A landscape with many valleys, sampled at points; each row gives a point and its height.
From any point a ball rolls to the lowest of the 2 points nearest to it. It stops when none of these is lower. Distance is the straight distance between rows; heights are no part of it.
Vam height 24.2: [103  98 100 139 110  95 111  89 154  99 113  74  95 146  79 104  66 143
  91 111  90  89  89 131  74 111  64 164  94 115 113 127 119 170 124  89
 105 138 116]
Teneg height 13.8: [125 212 131  78 148 172 136 155  73 132 128 231 116 147 162  83 187 101
  85 107 133 134 149 120  99 188 153 131 146 108 186 189 148  85 108 114
 128 154 134]
dis height 75.6: [ 93 156 128 136 107 111  97 121 147 160 135 109  80 168  97 129 135 125
 104  99  96  79  96 126 110 150 122 139 137  96 133 135 114 129 120 139
 102 130 131]
kesit height 53.6: [178 104 123 137 133 103  89 125  86  91 171  80 101 104  99 121 139 188
  46 119  98 135 144 166  92 103 116 164 174 102 165 121  64 167  82 131
  92  42 154]
Sez height 23.7: [126 128 158 125 140 149 139 131 150 120 106 134 152 149 116 101  93 133
 126 130 129 124 137  67 119 114 100 138  98 122 122 133 145 105 168  87
 132 167  99]
Namo height 20.2: [106  86 110 139 128  88 102 117 141 101 121  75  89 147  60  90  63 150
  78  96 105 101  68 103  88  94  53 178  68 125 102  91 105 159 137  98
 117 137  98]
Por height 30.4: [ 54 108  95 114 150 148 125 151  94 136 101 140 150 105 126 136 114 116
 123 149 139 152  88 146 117  83 150 119  32 186  83  72 156 146 170 172
 123 173  89]
tozog height 32.4: [ 96 111 106  90 149 151 114 172  72 127 145 143 130 100 146 118 149 148
  86 133 139 175 116 148 105 104 140 138  84 173 140 109 146 124 129 151
 128 118 104]
Vipa height 41.5: [165 109 197 138 139 149 151 119 152 107 129 147 176 119 143  86 117 152
 122 142 131 149 192 114 146 113 110 126 163 103 142 123 122  83 139  81
 134 109 113]
dom height 33.1: [ 98  98 109 105 141 101  84 148  88 128 164  87  95 124 104 133 136 189
  58 127 117 129 107 174  97  90 121 157 119 112 141  96 108 147 110 156
  97  88 105]
biz height 66.7: [187 134 157 130 150 137 107 128 100 135 157 109 115  91 135 125 180 127
 137 125 139 153 154 148 179 129 174 121 160 141 156 114  78 120  92 137
 141  74 144]
poki height 32.6: [127  59 108 134 141 116 131 142  99  86 125  91 151  66 128 147  85 183
  90 157 136 156 112 165 106  65  94 148  90 154 111  99 139 184 132 126
 124 106 104]
seme height 10.3: [128 166  89 117 117 133 146 141  68 102 121 187 121 131 139 119 158 145
 110  94 132 143 115 116  70 161 106 132 148 133 167 150 137 130 108 110
 136 131 134]
Zepil height 23.6: [168 146 136 129  97 166 199 113 116 104 102 209 177 114 174 126 127 110
 159 128 128 160 175 108 104 160 107 111 179 118 156 171 152 111 132  74
 164 126 155]
nad height 5.4: [113 188  66  86 128 137 147 149  55 112 111 222 112 146 157 126 180 112
  98  91 138 160 106 127  59 171 138 144 144 143 170 181 151 147 102 132
 137 142 138]
sot height 72.0: [123 160 161 127 138  94  90 163 136 185 162  99  79 169 106 145 189  99
 136 115 124 101 104 124 200 149 189 125 118 109 139 136  79 104  87 183
 132 126 125]
legab height 18.0: [124 109 174 110 130 168 134 106 153 143 161 130 134  91 179 119 131 164
 176 173 119 154 183 200 162 146 152  75 214 120 144 155 116  97 138 158
 120  62 146]
Debat height 43.3: [142 122  87 138 106 111 133 126 130 134 129 101 115  95 169 184 159 115
 171 145 140 137 131 170 138 141 144 109 164 143 120 132 108 173  83 162
 132  92 160]
riva height 73.1: [120 164 156 140 114 103  89 142 152 175 163  95  75 177 114 148 165 127
 110 113 109  94 107 153 161 142 162 137 151  92 135 138  87 108  91 170
 102  96 117]
fugut height 23.1: [117 141 186 100 149 166 130 135 130 166 179 161 115 142 156  89 170 152
 113 158 110 135 179 155 159 150 153 110 183 107 155 172 123  67 141 145
  98 103 104]
tebo height 35.1: [134  66  88 152 130 119 160 115 136  77  84 127 179 104 113 122  47 140
 132 143 123 139 102  97  95  77  89 142  57 173  95 105 164 156 180  51
 161 174 107]
nakob height 28.3: [ 96 180 112 126 102 154 157 117 117 111  97 197 120 165 136 105 110 109
 118 106 119 132 109  97  76 168  98 140 155 113 158 165 156 123 152  94
 130 164 134]
Dubo height 23.5: [ 44 122  38 100  81 129 132 154  86 139 128 139 100 141 167 173 142 124
 100 126 108 161  83 187  62 157 160 124 135 161 139 149 158 181 119 193
  98 133 121]
Pag height 40.8: [203 123 177 180 109  90 116  56 208 119 120  88 138 157 112 123 115 138
 140 143 109  84 176 121 184 136 105 132 194  84 115 142 103 128  90 106
 100 114 164]
Vum height 60.9: [169 160 126 145 127 101 142 115 158 144  92 116 143 133 111 154 149  74
 202  82 148 105 102  86 171 150 156 111 119 122  97 125 136 122 145 143
 149 168 148]
seg height 24.6: [109 172  90 110 102 150 168 119  94  79  99 220 132 170 145  88  95 132
  96 106 112 136 107  97  46 159  82 146 168 123 178 175 149 130 133  46
 129 152 136]
Mag height 70.8: [166 176 175 135 155 102  97 151 136 172 138 128  96 155 116 128 193  77
 158 100 151 104 112  88 203 154 188 128 114 111 139 125  98  82  90 155
 144 134 136]
fuzu height 26.9: [152 120 135 154 109 118 143 106 174 109 108 132 147 153 118 105  81 135
 128 109 106 106 128  81 113 127 101 141 124 110 127 139 136 113 153  71
 140 164 120]
vavut height 26.8: [126 152  98 145 103 145 160 123 146 118  84 161 156 125 137 153 116  92
 170 113 127 133 113 100  98 139 123 120 110 154 111 130 181 135 179 105
 156 173 136]
gemid height 17.9: [111 183  84 101 151 116 104 180  33 135 124 163  88 104 124  97 184 129
  93  84 127 137  75 118  82 153 142 151  85 154 160 126 131 142  80 147
 146 150 117]
Paden height 19.0: [148 142 138 119 131 159 145 136 111  99 118 178 128 118 155  82 144 146
  95 111 128 140 146  86 106 133  99 135 140 119 160 146 143 105 131  83
 143 129 124]
nava height 45.6: [202 122 184 154 137 120 134  95 184 118 113 124 176 145 106  69  97 142
 142 121 122 113 176  55 181 130 115 135 116  97 115 128 118  87 151  50
 132 151 115]
nevu height 15.3: [172  60 144 142 165  96 116 142 105 101 136  81 155  74  68 111  89 160
 105 133 167 137 131  93 148  68  97 155  56 149  96  70 104 148 125  98
 156 132 114]
Vav height 62.2: [192 150 131 150 131 107 142 121 145 144 111 133 133 116 134 169 167  77
 208 114 159 113 116  97 201 154 166  99 121 125 111 120 117 120 112 157
 169 139 160]
Les height 27.6: [ 93 115 139 120 159 166 131 146 102 143 120 149 161  93 122 130 123 112
 135 150 161 161 119 123 148  94 150 113  44 185  81  83 156 113 186 147
 129 182  93]
kal height 53.1: [177 179 139 152 150  54  87 128 131 142 106 122  79 141  65 103 166  94
 141  43 113  83  85  56 142 150 132 145  88 117 118 104  82 116 103 117
 156 158 137]
Loved height 25.2: [155 146 184 125 138 185 168 123 135 109 113 167 178 108 163  91 113 129
 143 143 144 147 183  77 143 135 120 119 128 139 142 141 158  73 177  81
 155 161 116]
vubiz height 23.2: [131 112 160 128 116 148 129 120 151 139 148 134 139 130 149 128 129 151
 133 142 127 130 166 139 134 130 123 122 170  97 141 132 125 115 127 126
 108 108 122]
kezi height 37.7: [100 139 150  82 155 182 143 152 100 139 140 170 140 100 142 114 136 111
 119 150 146 146 122 124 124 132 151 120  80 171 125 131 174  96 160 131
 128 153  90]
moz height 21.9: [105  88 140 123 184 115 114 151 117 145 155  95 129 117  71 121 112 141
 133 149 168 123 127 117 180  59 131 133  51 156  79  52 116 130 156 149
 120 142  95]
roki height 11.1: [160  88 132 149 160  88 128 136 126  93 106  97 142 111  81 111  89 152
 118 100 150 132 106  76 124  87 103 164  53 154  98  86 108 138 146  74
 157 154 111]
godi height 27.7: [ 82 117 171  90 150 190 139 128 132 153 152 146 133 109 147 106 113 150
 134 168 141 152 162 151 148 114 142 103 130 137 117 123 144  85 168 135
 105 129  99]
Pako height 16.0: [ 68 105 107 127 107 135 117 123 138 122 127 107 116 131 111 146  74 136
 102 136 120 121  89 123  83 105 100 135 101 138 105 116 149 148 169 124
 102 147 104]
Nobit height 46.1: [160 151 145 153 118 110 127 123 152 136 137 124 121 136 130 140 146 115
 136 111 124 103 150 123 158 149 135 133 172  98 144 138 100 117  92 128
 123  92 153]
vem height 34.8: [160  71 121 136 120 148 146 118 117  78 132 148 160 105 155  85  91 191
  79 138 114 143 157 113  72 108  72 145 152 116 169 145 128 144 119  43
 126 102 108]
Lat height 39.8: [119 102  89 132 109 102 106 138 100 129 138  95 119  85 137 179 151 124
 131 137 126 155 108 173 140 115 147 128 114 163 114  95 121 168  99 185
 129  92 134]
Pav height 46.8: [133 120  78 150  93  82 121 104 124 104 117  81 105 120 129 177 134 120
 119 106 118 116 117 157  86 132  95 131 164 119 134 133 107 194  74 139
 110  91 159]
bas height 29.5: [101  92  70  97 130 132 115 166  63 107 136 141 134  64 159 141 134 158
  83 129 130 178 100 163  85 103 134 139  85 181 138 100 157 163 120 145
 125 111 125]
diguv height 5.2: [121 173  98 109 120 128 171 162 120 163 117 172 109 156 183 171 187  61
 183 112 136 143 115 170 145 175 191  87 135 146 123 175 141 134  98 193
 167 132 155]
tubev height 42.5: [163 104 153 154 117  85 104  76 193 132 149  70 134 161 118 137 116 146
 118 149 123  84 157 142 161 124 106 122 178  90 106 130  96 130 101 124
  89  96 155]
Fugi height 24.9: [109 111 148 116 173 134 129 150 129 152 132 126 137 111  96 136 119 127
 144 141 163 141 129  91 162  87 148 127  56 160  71  77 130  99 170 137
 138 174 102]
Luba height 63.3: [200 131 137 169 118 100 119 107 145 137 119 103 118  94 111 168 176  58
 200 133 161 124 125 121 228 138 180 102 125 143 120 102  86 128  88 167
 172 120 172]
vif height 7.8: [120 183 121 113 126 119 146 157 118 160 132 176 103 165 172 160 194  71
 166 106 127 125 127 156 154 183 178 106 159 111 156 173 137 109  76 175
 155 122 160]
kevir height 28.7: [102 134 183  71 170 147 106 153  90 168 202 131 109 173 114  73 176 185
  60 147 116 136 157 161 138 124 162 121 146 103 165 133  92  70 121 162
  87 105  80]
Dudoz height 7.5: [ 86  91 122 129 118 124 120  84 185 127 116  59 119 158  93 134  51 136
 128 154 116  84 114 127 121 102  99 139 105 105  85 121 137 151 170 117
 108 158 112]
tuk height 64.4: [195 117 162 165 147 103  94 107 143 136 146  88 107 100 106 161 165  87
 183 156 154 119 146 134 231 125 171 111 151 142 118 101  70 137  83 163
 159  86 162]
vevaf height 29.9: [108  94 103 119 123 127 113 138  98 105 145 106 123  98 125 147 130 161
  90 137 132 150 123 154  99 105 116 143 117 134 135 113 125 157 116 143
 120  94 116]
Kegid height 36.5: [100 178 138 128 111 109 117 125 141 162 141 145  89 184 142 136 151 113
 104 108  88  91 136 151 115 175 139 131 196  77 151 167 112 109 102 155
  93 113 142]
Zurep height 41.7: [146 127  85 146 115 118 138 138  87 131 133 112 123  85 164 174 175 105
 159 132 124 161 119 178 150 134 174 111 123 164 123 112 109 166  81 177
 143  84 156]
ruzeg height 32.7: [141  70 131 138 155 148 161 124 141  98  84 129 186 110 112 106  60 139
 142 157 149 139 132  82 135  70 103 141  59 167  87 103 165 129 187  67
 157 181  94]
gom height 13.9: [163 110 138 135 131 118 134 104 181 151  96  82 153 101 122 173 105 105
 216 158 164 112 120 128 211 117 138  94 105 141  60 109 132 136 158 159
 131 157 145]
kosid height 27.8: [142 122 145 131 126 187 195 108 150 110  94 157 191 102 156 105  83 128
 169 164 144 152 157  80 135 114 119 104 108 155 121 145 165  96 201  63
 171 164 111]
kar height 44.3: [154 118 138 145 108 109 108 106 146 130 151  82 120 124 120 147 138 142
 130 143 119 109 155 147 157 122 121 128 162 100 134 121 102 155  88 139
 105  86 145]
bep height 27.1: [115 101  88 117 105 143 138 122 117 101 127 140 129 105 149 139 106 142
 110 132 129 147 118 141  74 116 102 140 128 144 144 133 148 156 124 115
 139 118 125]
fek height 13.6: [102 173 115 127  95 154 162 124 155 160 120 176 137 164 173 158 144  92
 154 135 102 120 149 166 103 178 132 114 213  93 153 188 143 114 129 150
 116 125 156]
rokeg height 43.6: [176 134 191 150 136 142 141 106 168 132 119 149 162 131 129 110 115 135
 153 134 136 113 175  76 161 139 117 119 154 101 116 138 125  86 145  88
 133 138 140]
Kazu height 16.2: [118 173 148 119 103 176 173 109 154 129 125 185 145 156 170 120 128 109
 151 152 111 124 177 147 133 173 137 103 230  90 152 183 160  85 158 127
 118 128 152]
tiz height 20.6: [127 160 214  99 155 186 137 139 127 145 162 179 145 125 168  75 152 142
 114 142 123 137 183 122 144 160 144 116 165 107 166 167 148  50 152 114
 108 126 106]
Relub height 27.0: [ 73 127 177  91 164 148  97 150 121 167 178 134 114 174 105  82 147 174
  72 146 133 125 143 134 145 106 144 136 121 108 153 107 116  79 156 153
  86 125  74]
viso height 35.4: [ 75 153 128  82 143 172 124 159  75 154 149 159 108 111 139 113 149 115
  84 141 145 160  97 140 105 136 151 123  73 171 143 137 170 112 148 156
 112 140  94]
Mub height 18.4: [ 54 142  87 108  99 148 125 138 129 141 133 122 114 142 138 176 121 114
 122 151 114 124  96 167 101 138 138 119 142 135 127 126 160 152 146 172
  96 123 121]
kozoz height 34.9: [137  63  91 148 136  97 115 133  90  98 134  83 156  63 122 155 106 141
 112 136 138 151 113 161 121  74 105 128  72 175  88  77 119 188 113 141
 136 110 135]
Tavit height 18.8: [130  64 129 138 167  85 125 142 123 133 144  77 154  99  64 127  76 154
 125 139 169 123 129 112 157  50 111 135  43 151  70  47 121 156 150 120
 139 158 117]
safil height 6.8: [162  70 121 149 150  68 120 107 154 102 113  62 139 123  61 134  74 139
 138 108 132 123 117  91 141  77  99 152  68 140  83  91 123 159 140  95
 139 144 115]
bek height 19.8: [ 81 135 127 118 133 154 125 137 128 117 106 133 123 140 111 116  93 138
 105 136 131 133  92 103 100 112 117 146  90 139 118 114 163 122 176 105
 125 167 106]
gef height 68.2: [199 138 172 136 156 106  80 136 117 123 155 104 118 104 106 116 170 134
 126 108 142 129 138 104 192 122 157 142 123 132 141  89  69 111  82 131
 154  89 150]
babi height 38.9: [213 106 169 175 120  98 127  75 190  91 132 107 154 146 127  94 115 153
 111 131 114 103 192 101 162 128  95 143 169  98 128 133 105 125  90  57
 116  99 154]
beki height 16.1: [122 122 155 133 142 122 125 111 178 162 124  91 142 126 107 157 103 113
 191 150 162 107 141 123 188 119 148 106 116 119  85 118 123 107 167 158
 142 151 128]
tetu height 49.0: [127  89 100 138 109  99 102 108 120 105 149  86 103 132 120 154 120 158
  73 124 111 114 118 159  86 124  95 154 158  98 149 125 105 181  94 141
  98  82 135]
gudi height 21.2: [ 65 144 175 115 165 128  96 147 171 195 168 101 108 185  80 134 118 124
 129 159 136  90 132 121 187 114 149 118 104 102  83 104 120  69 168 177
  92 164  93]
gep height 18.6: [106 150 138  99 122 203 182 121 130 136 135 195 146 125 194 119 127 113
 160 154 127 160 175 160 106 171 143 102 194 123 155 170 162 101 152 136
 124 123 136]
vesi height 11.6: [ 44 102 101 124 109 110 113 102 162 132 125  64  99 162  77 145  47 145
  99 154 103  97  77 141  84  93  88 148 115 122  92 112 134 163 162 131
  95 131 103]
kib height 13.2: [ 79 121 107 131  91 124 117 109 179 146 125  66 112 160 121 180  93 120
 158 157 142  92 114 155 135 122 110 109 145  97  85 114 141 152 144 170
 103 135 122]
Tok height 13.3: [121  98 118 140 106 147 142  92 170 123 126  91 153 117 151 163  91 129
 178 182 138 114 142 173 125 128 111  98 166 113 105 135 142 141 147 139
 129 108 141]
fazel height 10.8: [110 179 116 115 109 138 153 148 106 149 131 190 117 174 159 153 172  86
 149 101 122 120 148 145 111 178 143 125 189  97 160 177 135 104 106 151
 135 134 154]
Bitor height 30.2: [131  92 148 139 140 156 155 113 166 105 108 130 190 105 125 118  71 149
 165 152 151 144 158 104 138 102 106 117 102 142 102 117 152 107 195  85
 157 154 108]
ses height 74.2: [ 94 125 140 132 109  97  93 123 160 160 161  77  92 164 103 161 137 136
 116 126 110 103 109 149 138 125 141 134 144 100 115 130 114 121 112 166
 102 102 126]
Vevor height 25.6: [105 119 171 116 125 174 136 124 158 149 132 130 154 128 153 133 113 137
 158 175 125 132 154 146 157 131 130 103 151 117 113 132 145 104 171 137
 127 123 122]
bubir height 20.7: [157 107 179 129 140 157 128 106 138 136 156 110 146 106 144 112 133 163
 143 159 128 146 193 161 166 133 141 103 199 108 141 137 110 103 125 117
 121  71 136]
Masu height 30.1: [127  59 121 127 127 144 142 130 110  82 145 117 161  71 149 124 103 177
 103 157 130 168 146 160  96  86  95 132 117 148 137 117 146 147 141 100
 131 101 111]
Poma height 20.9: [ 50 118  58 112  93 146 126 138 119 150 126 131 120 132 168 180 134 115
 137 163 107 149  96 205 100 139 155 107 116 164 111 123 160 168 134 204
 100 127 114]
Nodek height 26.5: [ 87 114  57  95 105 136 130 158  75 128 134 136 114 103 166 142 144 136
  97 138 119 181  96 173  75 133 130 129 124 166 142 121 154 160 125 174
 106 115 123]
Gese height 65.5: [176 108 157 132 148 128  97 107 124 139 157  89 117  94 116 141 147 124
 158 148 145 135 154 167 202 121 167 119 165 136 133 102  83 145  86 165
 147  69 144]
Revi height 32.1: [161  72 119 161 114 106 125  98 142  76 107  87 137 123 120 120  89 146
 108 122 110 111 146 115  86 112  71 155 133 123 142 124 124 172  95  59
 137 106 144]
gamid height 50.3: [140 168 144 143 130 100 103 137 129 142 113 127  90 141  90 115 160 110
 130  69 127 102 106  81 139 158 125 148 121 110 132 130 101  98 107 120
 140 150 142]
suli height 36.1: [ 92  87  94 144 119 134 150 121 122  91  86 114 148 123 105 130  57 128
 118 134 123 130  77 104  85  78  91 143  57 172  89 103 167 162 190  93
 137 170 107]
tazub height 39.5: [200 120 160 148 125 160 155 114 128  93 128 165 176  99 162  82 128 164
 120 124 135 158 178 107 124 129 106 127 174 107 161 141 116 102 113  59
 153  90 137]
zope height 25.7: [111 130 172  69 150 164 121 145  93 169 202 156 103 150 155  70 177 167
  80 148  92 148 149 172 124 148 176 114 167 102 178 176 122  65 134 160
  88 109 100]
Bif height 10.6: [125  95 104 144 135  63 111 117 140 100 110  64 109 117  62 137  86 132
 125  95 126  96  82 105 125  88  96 162  53 143  77  85 118 172 140 118
 125 151 121]
Lopa height 29.2: [100 161 103 135 106 161 169 116 151 128  93 141 149 155 144 154  79  84
 150 149 132 122 112 108 100 147 128 102 139 130 119 147 183 117 196 111
 148 181 139]
bupof height 7.6: [107 167 106 125 125 131 144 164 126 159 105 150 134 140 176 166 178  56
 179 124 138 131 117 152 164 164 199  91  98 158 108 143 155 134 125 189
 151 143 139]
Sus height 22.7: [102 175  82  90 135 108 114 182  50 146 139 148  88 136 149 123 204 105
  97  84 117 148  79 141  94 159 174 123  88 151 148 159 129 139  65 184
 146 128 120]
padet height 48.1: [151 159 138 158 107  93 114 116 139 127 118 135 120 126 121 138 144 112
 144  93 117 113 123 102 125 147 123 128 130 102 138 132 112 123 104 109
 142 130 148]
num height 31.6: [ 89 175 116 140 109 140 158 122 167 134 104 151 123 169 136 156 107  80
 150 127 110 114 118 118 109 162 133 113 168 103 119 148 163 120 162 126
 126 162 149]
los height 15.2: [109 105 118 139 141  62  82 124 122 118 119  60  79 141  55 122  97 127
  84  86 129  99  71 103 102  93  90 181  50 124  92  81  92 166 132 139
 117 136 118]
muv height 37.5: [112  88  71 144 116  91 106 141  79 109 122  92 129  74 137 174 138 137
 101 118 115 144  96 169  98  96 124 144  83 167 112  72 122 197  99 166
 129 109 138]
duv height 34.0: [102 169 154 127 130 135 121 142 142 157 152 160 101 164 146 102 146 127
 110 120 105 110 137 124 120 157 135 125 158  93 153 150 131  89 125 149
 104 134 120]
Nik height 22.3: [163 136 163 112 153 171 145 139 109 115 114 171 157  98 145  96 151 146
 130 123 150 145 171  91 125 133 118 133 114 139 152 138 143  81 125  88
 154 139 115]
Kag height 51.2: [145 105  92 126 115  88  98 122  83 108 152  72  87 119 114 125 145 166
  57 105  94 129 119 153  59 113  98 165 152 107 166 125  91 178  68 147
  99  60 154]
Ros height 20.0: [115 167 101 123 116 132 141 126  82  82 110 190 119 150 119  52 115 167
  69  89  94 119 103  96  47 149  61 160 156 105 179 173 138 127 112  42
 116 132 126]
sani height 18.5: [100 120 157 115 157 127 112 126 183 197 143  81 127 164  78 139 104 114
 175 155 152 106 132 112 210 105 154 111 100 114  62  83 113  92 179 170
 118 172 108]
nanu height 9.9: [116 141 122 124 139 134 155 149 149 172 110 139 143 123 168 171 161  60
 222 148 148 131  98 157 198 141 192  76  93 163  85 127 148 125 147 189
 150 154 142]
korog height 31.2: [ 92 188 132 116 114 157 128 152 123 138 118 187 124 165 147 113 139 111
 106 119 113 118 125 112  91 158 129 141 160 111 164 166 152 104 149 121
 115 152 132]
Gifun height 21.0: [142 138 141 126 119 174 165 122 140 119 124 181 162 104 183 130 135 111
 175 134 131 151 168 139 135 155 128 101 174 129 142 158 149 110 140 106
 154 127 144]
Sop height 32.3: [129  52 129 127 127 147 133 124 122  80 139 117 164 104 139  89  70 190
  69 150 133 148 139 130  97  78  87 136 124 136 150 123 148 143 143  72
 117 116 101]
mase height 9.6: [137 190  98  86 144 158 139 158  64 127 112 246 114 123 161 105 194 104
 112  89 146 160 138 117  86 183 154 127 131 145 184 189 149 123  95 134
 145 141 137]
Taku height 55.6: [187 169 114 148 151  54  80 139 118 132 108 107  86 125  57 132 180  96
 149  52 143 103  63  66 168 135 134 153  63 142 113  86  82 137 100 136
 147 150 147]
gadav height 33.2: [ 67 112  91 118 120 149 138 144 120 114 106 127 150 112 127 144  87 124
 114 151 142 147  76 122 102  75 115 131  52 189  98  88 167 142 182 127
 119 162  98]
butof height 37.3: [192  86 137 149 123 148 163 128  89  72 128 156 172  75 159  92 128 168
 100 130 135 167 164 114  97 117  89 134 157 129 173 130 123 139 113  62
 152  93 137]
sig height 59.5: [167 130 106 154 127  78 116  97 170 147  79  87 121 135  80 172 118  77
 186  77 141  92  98  87 170 138 136 109 101 134  80 114 112 148 141 129
 153 165 135]
kitob height 15.8: [ 73 134  82 136  88 118 133 125 160 147 111  92 107 152 140 191 114  97
 160 145 124 114 100 175 104 140 130 108 148 126 106 135 153 157 136 171
 123 137 143]
Pebi height 36.7: [223  75 171 168 137 117 107 103 156  76 139 111 167 126 118  69 106 177
  92 134 112 130 197  94 147 112 106 158 150 111 144 122  95 135  94  44
 135  88 135]
popu height 25.9: [ 94 152  73 107 111 116 131 166  84 151 137 168 103 143 150 150 187 104
 120  96 111 157 104 158  90 167 164 129 115 157 157 157 136 145  80 176
 139 118 141]
fizam height 36.0: [ 98 202 127 146  91 113 141 107 170 153 128 174  94 217 153 145 148  92
 121 108  84  83 129 146 112 172 130 133 214  74 145 183 124  96 122 131
  99 129 166]
lur height 15.0: [124 157 124 114 126 142 128 138  92 103 125 185 112 146 126  74 141 160
  85 100 114 132 123  98  78 147 102 150 165 114 181 144 127 120 111  92
 119 129 124]
kiti height 12.5: [ 94 199  81  91 142 135 114 169  49 112 101 205  96 126 119  79 171 102
 101  74 138 135  71 101  70 157 129 147  80 159 166 151 152 130  88 116
 144 173 123]
diz height 69.6: [182 155 184 145 156 117 100 146 118 157 138 117 116 117 112 118 185  98
 157 116 155 133 137  96 213 135 183 123 111 141 129 102  88  89  85 153
 145 116 132]
livo height 17.6: [129 184 165  97 147 183 133 141 109 140 145 204 133 153 165  74 155 124
 101 129 128 133 168 111 106 166 131 116 164 103 184 182 157  70 139 111
 112 148 124]
Debo height 29.0: [110 148  97  87 129 152 134 163  87 148 146 159 104 126 170 132 172 140
 117 109 108 162 121 168  97 160 161 115 153 124 173 170 124 126  96 173
 125  98 129]
sel height 57.9: [172 130 114 149 136  57 103 118 147 138  95  84 100 123  66 140 128  90
 175  68 141  92  76  75 165 117 142 145  67 147  81  92  96 156 115 138
 144 145 133]
nali height 12.0: [135 134 133 134 150 133 149 127 161 166  96 118 152 111 134 169 130  83
 225 164 158 134 118 136 213 111 169  80  91 153  55 111 136 119 176 174
 139 164 134]
Sove height 24.1: [ 70 137 181  96 173 139  99 157 133 186 185 113  94 180  74 111 141 156
 103 152 127 101 134 140 169 110 153 124 115 117 126 100 103  83 149 171
  86 147  77]
tem height 33.9: [117 186 126 151  88 112 157 110 184 147 115 152 125 195 148 155 119  72
 157 111 107  83 137 134 127 172 126 107 207  79 132 165 135 116 141 136
 125 153 175]
zogat height 34.5: [196  73 136 165 121 108 122 105 138  70 118  93 164  99 116 108 102 169
 112 137 131 130 174 110 128 104  98 147 132 119 137 115 104 154  86  61
 146  88 142]
vib height 15.7: [117 104 158 125 118 154 135 107 154 147 136  99 139 106 169 143 104 150
 191 187 138 138 162 198 159 134 144  94 186 119 111 148 122 132 136 152
 124  86 144]
Loru height 10.7: [110  95 121 135 101 125 125  97 193 123 105  72 139 151 112 152  75 128
 147 175 122  99 139 156 126 118  96 111 148 100  96 129 141 163 154 136
 116 131 133]
tabi height 29.6: [168  84 118 162 110  91 133  91 164  94  96 100 146 152 100 106  75 140
 134 120 104 103 140 104 103 112  80 152 115 117 119 131 128 154 122  51
 144 148 132]
lupeb height 44.8: [155 131  86 148  83  89 134  91 124 120 125  93 108 123 148 188 139 102
 172 130 141 105 134 168 128 144 121 124 180 117 139 141 109 182  72 153
 128  88 181]
Taf height 55.7: [206 103 148 143 161 120  85 142  92  75 177  78 132  82  95  94 137 185
  55 135 113 150 153 147 122 101 118 164 163 126 164 101  64 158  90 111
 120  53 141]
kebil height 24.0: [117 126 113 136 108 153 152 135 129 112 110 153 161 106 146 133 117 128
 142 122 140 146 112  99  89 121 120 125 109 149 128 134 167 128 146 106
 142 145 114]

Two balls start at each pair of points below. Name the first point that both come to, or write none.
ses / tetu: none
viso / godi: Loru
kevir / Relub: none

Where does a ball stop that starts at each point below?
tebo: nad
Zepil: diguv
tuk: Dudoz
kesit: Masu
suli: safil
